A landscape with many valleys, sampled at points; each row gives a point and its height.
From any point a ball rolls to the lowest of the 2 points nearest to it. It stops when none of these is lower. Distance is the straight distance between rows; heights are no part of it.
patif: [ -2  26  -3 -36  25 -22   2 -25 -58  11  13  -1  12  24  11 -14 -66 -10
  12  27 -30  10  31  -7  -1]  h=254
Neb: [  7 -12  12   7 -20  38 -18  -7  46  -3  -5  28   9 -17 -14   9  22   2
  -4   5  17   4   6  13   3]  h=666
Batos: [  6  -9 -16 -21   0  22  -9 -10  19  -7  27   1  33  -6 -20   7 -35   4
  -5  18  11  17  27  19 -24]  h=401
bok: [ 10 -20 -14  17  -5   3  26  -7  -1   6 -10 -24  18 -13 -27  17  15   8
  13  -8   7  48 -62  34  19]  h=274
rore: [ -8   5 -17 -31 -15  10  12  -8 -28   4  19  -7  -4  34  11   8 -49 -31
  13   9  -1 -12  23 -29 -26]  h=417
Zesit: [  9 -16   6  -6 -20  33 -26 -19  35 -16   9  32  33 -19 -15   4  -5   5
  -5  14  19   6  20  29  -4]  h=691
gol: [ -4  -9 -19  22  30 -21 -10   3   0   1  16 -32  12 -18  -8  -3  -2  -8
  -7  12  -4 -30  15 -13  -5]  h=528
kovuz: [ -1 -15  36 -11   7 -34 -33 -11  19 -37  22  37  11 -25   3 -28 -17  32
  -8   8   4 -19  37  -9  -4]  h=742
Bug: [ 14 -11 -13  29  35 -15  -9   5  14  -4   9 -29  16 -36 -25   9   4  -9
 -18   7   8  -6  13  11  -6]  h=471
tad: [-22  24 -32  15  30 -10  12  19 -42  27 -11 -17 -33  15  11   5  18  -4
 -10 -26 -15 -25  -8   2  -3]  h=143
lur: [  1   0   2 -18 -19  41  11   1  25   0 -18  10 -30  28   8  -7  -1  -1
  21 -17  -4  -1  -6 -12 -20]  h=272
Niman: [ 21 -23   3   0 -14  20 -12 -33  27 -12  -9  20  37 -20 -21   1  -6  12
   2  -5  19  22  -5  35  -3]  h=721
Zef: [ -6  11  -4  -5 -31 -17   1 -39 -37  21  32 -10   6  36  32  -4 -24 -29
   6   0  -9 -24  30 -37  -1]  h=541
buzof: [ 26 -14   8  29 -10  19  -7 -18  39   6 -14   1  12 -25 -25  22  23   3
 -19 -10  26  33 -10  23   4]  h=814
medit: [ -5  -6  32  16 -24  14 -23 -18  34  -8 -27  36 -14  -2  15 -20  41   6
  -2  -9  -4 -15  -2  -8  19]  h=755
Kif: [ -9  -4  -7 -19 -37  44   7   5  -1   5 -21  19 -30  33  12   3   5  -9
  22 -24   6 -12 -11   2 -17]  h=289
gigat: [ -5   1 -24 -28  -3  16   5 -11 -11   1  19  -9  18  18  -3   3 -45 -16
  13  11   1  -3  17 -10 -22]  h=397
Fisos: [-10  -5  -8  15  -7  11 -14  -9   0   9 -19  13 -17  12  13  -7  33   7
  -2 -32  -3 -28  -9   2   4]  h=582
mavaz: [-21  21 -18  20  27 -20   6  18 -35   8   0 -27 -41  18  26 -10  18 -10
 -16 -18 -23 -40   0 -12 -10]  h=207
Tebot: [ 25  -3   2  29  25   1   8  -3  27  12 -28 -24  -7 -23 -26  14  22   2
 -14  -9   3  29 -18   5   6]  h=311
rap: [-11  16  14 -29  -6 -29 -18 -46 -33   9  40  22   9  31  24 -16 -51  15
   1  11 -18  -7  50 -29   2]  h=141
sagu: [-39  12 -17   5   3   5 -18  29  -7  26  16  31 -16   4  -6  30  30  20
 -17 -10  17 -37  25 -10   8]  h=551
med: [-24 -12   1  15 -28  15 -42  -2  12   2  28  28  33 -14  -3  15  21  -8
 -10  32  20 -36  25   0  17]  h=467
liv: [ 10  -7  -6  30   6  12  -5  -3  23  23 -17   4   1 -20 -29  30  33  14
 -23 -21  23  22 -10  22  11]  h=829
memam: [  8   1 -15 -17  -4  11  40  25 -36 -10 -10 -22  11   7  -8  -2 -10 -23
  42  12 -12  38 -65  20   9]  h=402
fem: [-21  -1  -5  23   6   9 -30  15  16  18   1  36   0 -23 -18  31  47  18
 -27  -7  25 -17  17  19  20]  h=853
sivan: [ 23  -1  38  22   3   4  -6   2  57  11 -17  -5 -31 -22 -14  25  35  12
 -24  -5  16  16  15 -17   4]  h=211
lodu: [  2   5 -13  11  41 -29   1  10  -8 -10   6 -32  13 -15   0 -19 -14 -17
   4  20 -23 -26  10 -10  -8]  h=573
gak: [-11  -4  20 -22   2 -42  -8  17   1 -33  41  -6 -10   7  33 -29 -26  21
  -6   7 -13 -32  31 -40 -23]  h=759
gar: [ 14 -12 -31  42  25 -10  -6   2   0   3   7 -31  31 -37 -33  19   7 -10
 -20   9  15  11 -10  30   3]  h=425
gilug: [ 41  10  21   4  31  -1  25  13  28 -19 -10 -22  20 -41 -23  -2 -12 -10
  -4  34 -11  69 -16  20   2]  h=306
Keri: [  1 -13  42 -28  -3 -35 -12  19  25 -43  26  23 -17  -9  24 -39 -15  43
  -4   4  -6 -23  27 -27 -16]  h=560
gon: [  3  -5  36  35   0 -12 -27  12  39  -4  -4  25 -26 -42  -7  14  50  15
 -27 -11  20 -20  12 -11  18]  h=830
Bupep: [-15  -1 -31 -14 -20   8  18   7 -42  29 -27   2 -27  33   4  25  13   1
  18 -43  13   2 -31  27   4]  h=419
datad: [  3   8  16  32  20  -7  -9  -3  32  22 -26  15 -24 -22 -15  27  46  22
 -29 -27  16   3   4   0  18]  h=862
Mik: [ 18  -1  -3 -15  10  25  23  -4  30  -5 -17 -12  -7   5 -11  -9 -19   1
  14   3  -8  28 -14   1 -17]  h=444
gamot: [ 19  -9  44   3 -10   5 -21  -4  61 -30   8  25  -5 -41 -11   0  12   7
 -13   9  18   1  29   0  -8]  h=92
ner: [-17  -5  31  20 -21  13 -28   3  35 -15 -13  45 -16 -21   5  -7  46   7
  -7  12   4 -24  -3  -9  31]  h=727
papep: [ 14 -14 -19  10  14  11   5  -4  18  -2  -5 -19  17 -13 -25   4  -2  -2
  -2  -3   4  17 -18  17  -3]  h=649
pipat: [ -8 -13 -19   0 -26  41  -7   9  15  25  -9  23   6   3 -22  34  29  15
   1 -13  30  12 -15  34  12]  h=284
kudid: [ 23  24  10   9  27   4  37  28   5  19 -47 -35 -20   5   3  -2  21 -12
   9  12 -29  40 -45 -11  18]  h=252
Lika: [ 33  15  21   1  26   8  37  22  14   1 -37 -30   4  -9  -2 -10   7 -16
  16  24 -26  54 -43  -3  18]  h=270
Sedu: [  3  34   1 -28   8 -28  16 -29 -51  20  30 -11   2  29  24  -9 -62 -27
   9  25 -28   8  40 -29   2]  h=219
Dozi: [-12  -3  20 -30  10 -20 -32 -24  -8 -20  27  37   8   6   8 -24 -41  37
  -2   8 -12 -14  46 -12  -6]  h=340
fesi: [-15  10  -1  -2 -30 -21  -4   9  -9  15  54 -10 -12  27  26   9 -12 -10
  -6   9   2 -36  35 -63   2]  h=195
rif: [ -7   5  -9 -15 -38 -12   7 -43 -58  15  12 -16   4  42  35  -6 -34 -43
  10 -11  -6 -20  19 -13 -11]  h=517
rubok: [-10  17 -36   9  22   1  27  22 -35  26 -25 -16 -27  16   2   8  15  -5
   5 -22 -12  -2 -30  14   1]  h=182
nul: [  4 -17 -22  19   1  11   5  -7   2  20 -21  -7   7  -6 -21  20  22  15
   1 -25  15  18 -33  26  15]  h=848
vov: [ -4  -6 -17 -35 -33  14   8 -21 -41  -1 -11   0  -4  41  19  -5 -33 -30
  24 -17   2 -10  -3  11 -21]  h=333
nok: [-13   1   0  18  15 -14  -5  21  10  -3   2  -7 -42   4  17 -13  26  13
 -15 -23 -12 -36   4 -23 -10]  h=370
Borom: [ -2  -6 -27 -18 -22   3  35  18 -51  -1 -14 -23  -5  21  -2  11 -12 -27
  42  -7  -1  25 -61  27   6]  h=391
Sen: [ 18  -9   3  10  34 -24 -18 -32   8 -20   1   2  35 -36 -24 -14 -28   4
  -9   8   4   3  20  23  -9]  h=530
kotab: [-13  -9 -21   9   0  26 -13  14  17  13  10   5  -5   1 -14  22  14   4
  -7  -7  15 -16  10  -2  -7]  h=687
zap: [ 13   7 -10  -4  36 -13  10   5 -35 -11   3 -11  63 -22 -16 -16 -36 -12
  15  37 -14  29 -14  30  13]  h=756
tik: [  1  16 -21   9  27   8  40  31  -8  30 -25 -19 -20   3 -21  26  19   8
   3  -8  -5  39 -47  15  18]  h=184
rinoz: [ -9   7  26 -12 -16  -8   7  21  11 -39  17  -3 -47  22  47 -40  -3  16
 -11 -15 -22 -29   9 -28 -31]  h=407
nek: [ 13   7   1  24  23  -2  16  -3  20  33 -34 -18 -14  -7 -26  33  34  19
 -21 -18   8  45 -24   5  23]  h=277
valur: [-18  15 -11 -12 -24  20  14   4 -30  31 -39  21 -45  38  16  15  30   9
   8 -53   6  -6 -16  25   2]  h=442
geni: [-29   1 -13  10   3  -5 -16  27  -7  15  20   8 -23  14  10  12  24  15
 -15 -11   3 -44  18 -26  -2]  h=513
tesan: [  6  22   4  13  29  -3  43  20  -1  39 -37 -23 -18   4 -18  30  30  14
  -7  -2 -10  62 -45   2  31]  h=208
Foni: [  4  -4   3  16  -1   0  39   7  -3  10  -6 -28   7 -17 -27  26  30   8
  11   9  -3  72 -78  27  30]  h=231
doso: [  7  26  -5 -30  13   1  29  22 -61  -6  -8 -14  15  18  21 -21 -42 -46
  25  28 -27   9  -6   3  -8]  h=439
Tufi: [  4   0 -26 -14  11   7  15  -4 -19  -4  -3 -17  17  12  -6 -11 -31 -19
  23   7  -8   7 -15   8 -10]  h=724
vigin: [-17   1 -17 -20 -27  16   5   2 -23   3  11   0 -20  39  21   4 -23 -30
   8  -6   1 -26  15 -29 -31]  h=435
fusel: [  2  -5  -2   4 -14  39   3   5  33  28 -21  15 -13   6 -18  31  33  21
  -4 -17  19  26 -16  13  12]  h=253
kurab: [ -8 -16 -38  -7 -24  13  10  -1 -31  20 -16  -8   1  23  -9  24   6   2
  29 -29  17   5 -42  30  10]  h=393
zuv: [ 10 -14  28  -4  26 -41 -26 -19  20 -32  22  13  14 -38 -12 -16 -25  23
 -12   6   5 -13  43   2 -12]  h=648
loro: [-47  10  11  11 -16  10 -25  35  11  -3   8  53 -27 -13  -1  11  48  17
 -15  27   9 -32   5  -8  37]  h=614
tul: [-11  -3  -1   1 -22  21  -9 -18  -7  -3 -19   9 -19  25  28 -24  20  -4
   7 -29 -13 -30  -9   3 -11]  h=554
mife: [ -9   3  29  35   9 -18 -20  10  28   9 -18  24 -37 -21   1   7  55  27
 -28 -26   9 -17   9 -18  20]  h=863
rivut: [-14  -4 -34 -14 -30   9  13  -3 -50  36   4 -16  -7  40   8  34 -17 -37
  14  -9  14 -14   1 -10  -8]  h=477
Pali: [  9  -8  27 -16   8   4 -23 -23  39 -28   1  35   8 -19 -10 -16 -15  22
  -3   1   2   3  31   3 -11]  h=248
kiges: [-33  -4  24  23 -13  -8 -34  34  17 -15  12  44 -18 -33   0   6  51  15
 -21  26  16 -36   7  -9  37]  h=664
Tilod: [ 40   4  28  18  39 -28   4 -25  30 -20 -26 -17   6 -43 -18 -18  -9  -5
  -5   4  -8  25   3   6   3]  h=396
kas: [ -2  12  -9 -32  36 -17 -10 -29 -44   7  15   6  19  15  -6  -8 -63  13
   9  26 -24  19  27  10   1]  h=292
kipe: [  9  -5  32  42  -5  -7 -38  10  34 -10  11  24 -13 -58 -19  24  45   4
 -33   0  36 -20  22  10  12]  h=793
moke: [  5 -12   2  32   2   7 -29   8  34   3   7  15  -1 -36 -23  25  34   5
 -28  -5  26 -11  18  14   2]  h=826
Gosu: [-22  10 -20  12  11   7  -7  12   3  34 -10  35  -3 -10 -22  34  36  27
 -21 -25  27  -2   4  22  18]  h=873
gonis: [-15 -15  -8  23  15 -39 -23   3  -3   3  33 -25   6  -8   5  -2   7   4
 -16   3   3 -46  27 -32  -2]  h=621
tof: [  6 -16 -11  13  19 -17 -18 -33  -2 -10   3  -6  41 -16 -11 -15 -22   2
  -2   3   3 -19  17   9  -3]  h=587
kip: [ -5  -4 -22 -14 -42  -5  13 -28 -61  31   7 -20   0  44  25  18 -24 -51
  14 -12   8 -15  10 -11  -5]  h=497
tup: [-13 -12  25  -5  -8 -22 -31 -15  11 -35  15  29  13  -5  21 -39  -5  21
  -4   1  -8 -34  26 -17  -4]  h=823
goz: [-25   4 -27 -11 -22  15   5  15 -37  29  13   0 -28  39  13  29  -7 -25
   0 -12  12 -29  13 -25 -18]  h=456
lamog: [  4   4   6   5  -5  22  11  -4  27  37 -39   2 -28  19  -6  22  36  20
  -6 -25   3  25 -18  -4  13]  h=227
Tusum: [ 31 -14   8  12  10   1  -7 -38  26 -17 -15   8  34 -32 -28  -8 -15   6
  -8  -6  13  31  -3  31  -4]  h=750
Podo: [ 21  15  12  19  32   3  36  23  17  24 -33 -35 -14  -9 -15  18  27  -3
 -10  12 -13  54 -35  -6  19]  h=232
kobof: [ 11  22  -2 -30  12   5  30  40 -58  -8 -10  -2  37   7   9 -17 -32 -40
  35  33 -24  21 -32   9   4]  h=427
pip: [  4  -8 -20 -26   4  -9  11 -32 -40  -3  -3  -6  43  13  -7 -10 -47  -2
  31   6  -4  22 -17  31   3]  h=820
rin: [ -5 -10  -9 -10  -1  15 -15  -1  19  -9  14   8   6   3  -2  -4 -12   3
   3   3   3 -22  17 -13 -18]  h=627
kadil: [ 33  -1   7  28  35 -11   8  -5  27 -10 -20 -28   8 -41 -24   0   7 -13
  -9   5   1  25  -8  12   3]  h=346
Dibed: [  4  -1  -9 -24  29 -10  -8 -26 -12  -7  17   4  29   0 -17  -7 -53  12
   7  19  -7  13  27  15  -8]  h=336
buni: [ 22 -14  -1   6  -6  25  -5   5  51  -9   9  -4  11 -24 -24  12  -1   3
 -16   7  16  28  14  23 -22]  h=380
nopob: [-10   2 -10 -16 -15  -5  -9 -39 -32  -1   9   0  19  28  24 -21 -29 -13
  12  -9 -10 -27  19  -8 -12]  h=489
mil: [ 10  -1  12  -4 -14  33  13  -5  36  18 -35  -2 -30  23   1   4  17  12
   7 -16  -4  19 -16 -13  -3]  h=250
noka: [  2 -11  36 -11  -8   6 -24   2  49 -34  17  35   4 -24  -6 -12   1  16
  -4  17  11 -15  31  -6  -8]  h=168
ronil: [ 12 -10  17  15   5  10  -6   0  52  -5 -10   2 -17 -17 -14   2  19   9
  -8  -9   7  -1  10 -11  -5]  h=256
Zisuv: [-23  -7  16  -4 -35 -17 -28  27  14  -4  63  13  10   2  20   5   4  10
  -7  37  16 -39  38 -47  15]  h=334
muza: [ 25  -4  57  18 -13  -1 -20   2  66 -12  -5  12 -22 -37 -10  16  36   9
 -22   7  22   5  22 -13   4]  h=163
tob: [ -5   1 -34 -15   0  17  19  12 -25   7  -8 -19  -9  22   0   7 -17 -22
  18  -6  -1  -1 -20  -1 -16]  h=714
dalu: [ 32   5  12   0  28  -4  22 -19  19  -8 -36 -17   7 -10  -4 -26  -9  -5
  12   1 -22  33 -21   4   3]  h=556
rifam: [  4   2 -28 -20   7  -1  22   1 -41   3  11 -25  38   8  -7  -3 -39 -27
  27  23  -5  16 -16   7   1]  h=734
Dagi: [  3   3  -8   1 -13  15  11 -13  -8  23 -44  -7 -27  28  14  -4  25   6
  14 -42  -6   7 -33  19   6]  h=487
Bodan: [  5  -3   3   6  13   5   0   4  35  -6  -7  -6 -21  -1   0 -11   4   7
  -1  -9 -10 -12   4 -16 -14]  h=298
Fitok: [-18  -6  -4  -7 -21   7 -23  -3   5  -4  28  10   9  15  10  -4  -5  -3
   1   8   5 -36  25 -28  -8]  h=599
Botop: [ -6  11   8 -20  23 -37   8  13 -13 -26  29 -20 -19   6  29 -33 -35   0
   0  16 -27 -27  27 -30 -29]  h=686
radeb: [-16   0 -14  -2 -21  -1 -14 -15 -18  16  30  -3  10  26  18   3 -14 -15
   2   0   2 -33  23 -36  -6]  h=570
tizim: [-54  19  -4   1  -7  11 -22  38  -2  19  16  55 -17  -4  -2  27  40  19
 -19  16  15 -32  21  -4  27]  h=580
dakup: [ 13   8   8  38  11   2 -11   2  31  25 -18  15 -15 -33 -29  40  45  18
 -41 -23  27  24   9  18  14]  h=845
Liso: [-10  -2  15   8 -17  37 -18   7  42  12 -18  39 -14 -10 -10  18  43   8
  -6   3  14  -4   0   5  20]  h=650
Pofo: [ 52  -1  26  24   7  -6  -4 -40  37 -18 -20  -9  18 -42 -28   5  -6  -3
 -20  -5  18  49   3  23  -2]  h=780
rase: [  6   2 -15  -4 -12  12  25  -9 -28   9 -35 -23 -24  29  18 -15   8 -14
  23 -32 -16   9 -42  25  -7]  h=507
Relug: [-15   2  19 -13 -19 -26 -24 -12 -17 -38  25  18   1  17  45 -48 -12  20
 -10  -8 -16 -37  24 -21 -11]  h=854
teze: [ 17  -8 -22  32  28  -3  12  13  -6  -4  -5 -32  35 -36 -28   9   4 -15
  -2  18  -2  29 -31  28  11]  h=390
dile: [  7  17 -13 -20  21  -9  17   3 -53   5  11 -16  61  -1  -6  -7 -46 -26
  26  42 -19  25  -8  13  17]  h=743
Pafe: [ -7 -15  29 -12  -7 -60 -15  17   1 -24  50  -5   7  -7  27 -25 -16  33
 -14  12   3 -37  35 -45  -6]  h=864
val: [-22   4   1  10 -11  28 -15   3  16  25 -25  41 -19   4  -3  18  46  17
  -4 -16  11 -13  -4   9  24]  h=634
fomek: [ 25 -12  29  16  15 -24 -23 -22  36 -31   9   8  13 -51 -17  -8  -6   9
 -17  -2  14  -7  30  10 -12]  h=544
pomav: [-14 -10  32  30 -16 -14 -42  23  25 -25  22  34  -6 -52  -6  10  45   6
 -26  19  27 -35  19  -2  26]  h=732
bifak: [-29  -7 -15   7 -20  16 -28  -2  -5  15  16  21   9  14   5  13  19  -2
  -2   2  12 -43  14 -11   9]  h=555
deku: [ -9 -19  28  -5 -17 -48 -28   7   9 -17  57   6  23 -13  17 -12  -9  21
 -14  24  15 -36  43 -41   8]  h=833
vuz: [ -8 -17  13   9   3 -40 -29  -2  13 -16  40  -6  22 -20   3 -10  -3  12
 -14  12  11 -40  39 -27  -4]  h=738
noto: [  9   8  -4 -18   4  11  34  42 -46 -14   0 -10  41  -3  -4 -11 -14 -28
  42  25 -15  35 -55  16  12]  h=414
vurer: [  3  -3 -24 -32   8  13   7 -17  -9  -3  22  -5  39   8 -17   5 -51   1
  11  20   3  23  12  18 -15]  h=372
mitu: [-13  11  13 -33  17 -32 -20 -22 -30  -8  37  17  -4  20  16 -17 -54  29
  -5  15 -18  -9  50 -19  -8]  h=230
zakol: [ 13  -9 -10 -10  -2  37   9   5  38  -2   0  -3  -3   4 -20  10 -10   4
   9   0   6  20  -3   3 -20]  h=431
dep: [-28   2   4   0 -34 -11 -21  23  -5  10  50  11  -6  21  27  11   6   1
  -9  16  11 -44  29 -56  11]  h=257
somut: [-32  -8  -8  17 -19  20 -40   2   3  16  11  34  19 -10  -6  21  34   1
  -9  13  20 -35  11  12  26]  h=512
Tas: [-10  18  -1 -10 -14 -23  11   0 -23   7  45 -25 -17  29  30   0 -32 -24
  -1  12 -13 -28  35 -57 -16]  h=129
Gek: [ -1  22 -10 -18   5  13  33  22 -38 -13 -14 -22 -31  28  26 -15 -32 -48
  13   8 -27  -9  -6  -9 -35]  h=466
Vir: [ 11  20  -6 -21   9  16  38  11 -21 -11 -29 -19 -23  21  21 -27 -21 -28
  21  -1 -31  11 -23   6 -20]  h=468
fos: [-12   1 -11  -5 -13   3  -6 -19 -23  -5   1  -5  -4  26  27 -25  -4 -12
   6 -19 -11 -34   6  -8 -17]  h=523
liba: [  0  25 -12 -25  17   0  24  14 -41  -8   3 -22  -4  21  21 -19 -43 -44
  13  25 -29  -8  11 -14 -20]  h=453
sis: [-27  -4   7   9  -6 -13 -13  40   9  -7  21  10 -35   9  19  -4  27  22
 -17 -11   0 -46  13 -35  -6]  h=454
rito: [ -7  18   2  -6  -4  10  21   1   8  49 -38  20 -24  21 -13  37  36  37
  -5 -33  13  39 -20  16  24]  h=193
zofa: [ 29 -13  -7  27  15   1  17  -4  14 -12  -2 -25  29 -38 -31   7  -1  -7
  -9  14   4  53 -33  35   2]  h=359
vulut: [ -1  -7  30  15 -21  20 -34 -11  46 -21  -6  42   8 -32  -8  -5  30  -2
  -7  17  15 -10   9   8  18]  h=692
fizu: [ -7  -7  14 -15 -11  14 -14  -3  29 -25   6  28  -6   7   9 -25  -4  10
   7  -2  -6 -21  20 -16 -16]  h=655
furu: [ 24  10   7  -6  21   4  29  -4  -8  -6 -41 -20   9   0   7 -33  -6 -15
  25   4 -31  32 -42  14  11]  h=537
Duk: [ 17 -11 -11   0   7  -7  22 -16 -22 -14 -21 -19  35  -9 -11 -15 -13  -5
  31   5 -13  30 -51  34  13]  h=789
Leleb: [ 10 -13 -18   9  25  -6  -3 -18   3  -8  -7 -19  29 -16 -15 -11 -14  -7
   3   0  -3   0  -5  12  -5]  h=626
Ganub: [-17  -8  21   0 -23   4 -23  17  25 -27  10  31 -17   2  22 -24  21  15
  -5   3  -3 -39  10 -26   0]  h=695
sek: [ 38  14  29   8  27   2  33  18  17 -12 -23 -24  24 -29 -15  -7   0 -11
   7  35 -19  70 -39   7  20]  h=287
Vozi: [  2  21   2 -10  42 -28   8  12 -20 -17   3 -24   6  -6  18 -37 -25 -19
   8  26 -37 -22  16  -7 -11]  h=611
duv: [  0 -24 -31   6 -10  -4  18  -6 -27   5  -1 -24  28  -5 -22  14   2   2
  27  -8   7  29 -62  42  15]  h=316
zifav: [  1   0 -22 -37 -24  -5  17 -25 -63   4  -7 -13  10  36  20  -5 -45 -38
  28  -4  -6   0  -3  13 -14]  h=355
vodu: [ -7  -7  34 -16 -18 -16 -10  29  23 -42  21  15 -28   8  36 -39  -1  30
  -7  -3 -11 -32  14 -34 -22]  h=472
Misob: [  0  -4 -31 -24 -22  -1  29  -1 -61   2 -15 -26   5  30   9  -2 -28 -38
  35  -6  -3   7 -34  20  -5]  h=375
fovud: [  3  28   5  13  34 -17  36   2   5  48 -41 -12 -17   0 -23  38  33  31
 -23 -19   6  56 -23   5  28]  h=241
Fir: [ -5   8  -4   2   2  -5  35   0  -5  42 -30  -6 -13  13 -22  39  34  33
  -1 -31  13  58 -46  22  27]  h=147
kodir: [ 29  -4  29  -8  13   8  -5 -18  55 -20  -5   6   3 -24 -19  -8 -13  13
  -6  -1   1  25  18   5 -14]  h=315
moro: [ 18  -9 -13   9  26 -13  12 -16 -17 -16  -9 -12  56 -26 -21 -15 -26  -6
  12  17  -9  31 -26  36  11]  h=770
sil: [-30   3  -2  10 -11  15 -22   9   4  12 -10  38 -22   9  11   2  42  14
  -7 -19   6 -37   0  -1  12]  h=612
vob: [  8 -16 -24 -19 -11  -2  14 -24 -31  -7 -15 -13  33  14  -4 -12 -26  -7
  39 -12  -1  19 -38  35   4]  h=806
ramag: [-31   6  16  -4 -53 -13 -19  27 -28 -23  39  13 -20  33  56 -21   4   0
 -20   4  -1 -43  19 -46   0]  h=783
diboz: [-12  12 -33   1  17  10  29  20 -21  33 -22  -2 -26  16 -14  26  16  14
   5 -29   5  16 -32  17   8]  h=158
Biliz: [ -1  30   8 -20  31 -33  13  15 -36 -18  19 -24  -8   9  33 -34 -37 -21
   6  29 -42 -22  26 -20 -21]  h=643
vipo: [ 41   2   4  18  24  -5  17   8  16 -22   5 -24  30 -52 -30   0 -11 -15
 -19  29  -1  63 -12  38  -5]  h=329
todi: [ -2  23  -2 -20  -4 -19  19 -15 -43  10  33 -21  -8  29  30  -7 -45 -38
   3  21 -23 -10  35 -38 -17]  h=183
luz: [-29  -2  19  -1 -38  -7 -21  40  -3 -29  27  23 -23  14  41 -23  20  16
 -14   7  -1 -46   8 -36   4]  h=745
Goki: [  5   1   3  10  -3  -5  36  -5  -2  30 -21 -27  -6   3 -26  39  35  22
   1 -10   7  76 -66  19  31]  h=191
viv: [  4 -11 -29  18  17  13  -6   9  12  12   1 -14   5 -13 -22  18  12   2
 -12  -9  12   0  -4  10  -4]  h=668
fik: [-22   5  10  -9 -32 -13 -15  -4 -25 -21  30   4  -9  32  47 -30 -13  -1
 -10  -6 -10 -40  21 -36 -17]  h=812
nor: [-12  17   5   3 -17  17   5  -7  -5  34 -43  18 -43  32  23   0  44  15
   0 -45  -7  -3 -16  14   9]  h=463
Vek: [-22  -9  10   4 -31  -3 -36   5  18  -2  52  18  28  -9   5   8   6   1
 -11  36  16 -35  41 -24  11]  h=406
zut: [-29  18 -14  17  18 -21  -1  29 -23   6   6  -7 -49  13  26  -4  26  16
 -23 -28 -14 -43   6 -19 -13]  h=285
sani: [-10 -11 -16 -23 -40  31   9  -4 -32   3 -19   6 -24  41  19   4 -10 -26
  22 -28   6 -12 -13   9 -21]  h=309
peg: [-13  -4 -30  -8  -7  29   2  10  -6  18   4  -2 -12  22  -6  19  -2  -6
   8 -13  10 -14  -3  -7 -11]  h=702
Veb: [ 15   5  -9 -11  -4   5  31  -8 -29  -6 -38 -23  -2  18  16 -28  -6 -19
  35 -11 -22  20 -47  30   1]  h=522
Tez: [-12  -4   5 -17  -5 -11 -20 -30  -9 -10  23  19  22  18  15 -24 -30   9
   5   3  -6 -26  33 -19 -10]  h=434
vos: [ 16   7  -6 -18   6  22  32   0   5  -6 -27 -16 -12  18   3 -19 -19 -12
  24  -5 -19  24 -26   3 -14]  h=457
Lor: [ -2   5  10  -1   9  -6   9  15  21 -20   2 -10 -37  10  24 -27  -5   6
  -1 -10 -24 -23   7 -24 -27]  h=350
lasif: [ 30  -5  24  12  33 -25 -11 -32  25 -27 -12   0  10 -41 -17 -21 -19   7
  -8  -2   0   7  20  11  -8]  h=462
gavo: [ -7 -23 -42  -4 -21  -4   4 -14 -42  13   0 -24  31  16 -12  18  -7  -8
  27 -11  15   6 -42  32  11]  h=357
bovip: [ 36  -9   7  -6   9  17   8  -9  46 -16  -2  -7  13 -26 -26   5 -14   7
 -10   6   5  47   5  21 -15]  h=353
lolun: [ 45  -8  27  28 -12   6  -8 -36  39  -4 -23  -8  16 -31 -23  23  15  -3
 -25  -6  26  52 -11  19   7]  h=799
Das: [  8 -16 -23  -8 -12  38  -3   9  30  -4  21  -2  23  -9 -23  17 -10   1
  -9  10  18  22   9  24 -21]  h=408

Call two points neighbours if one is among the 2 nearest of the other. Go from one point of each pair to the other, from neighbour to neighbour, staying as low as possible. Name the highest point that can't be avoided.
diboz / lamog => gak
lamog / gamot => Vir
lamog / rap => nul
tad / diboz => rubok
Tas / gamot => Das

Where does a ball stop that starts at each point below?
Vir => gamot
ramag => Tas
Keri => gamot
dalu => gamot
Veb => Fir
kip => Tas
pomav => tad
Bug => diboz
Gek => lamog
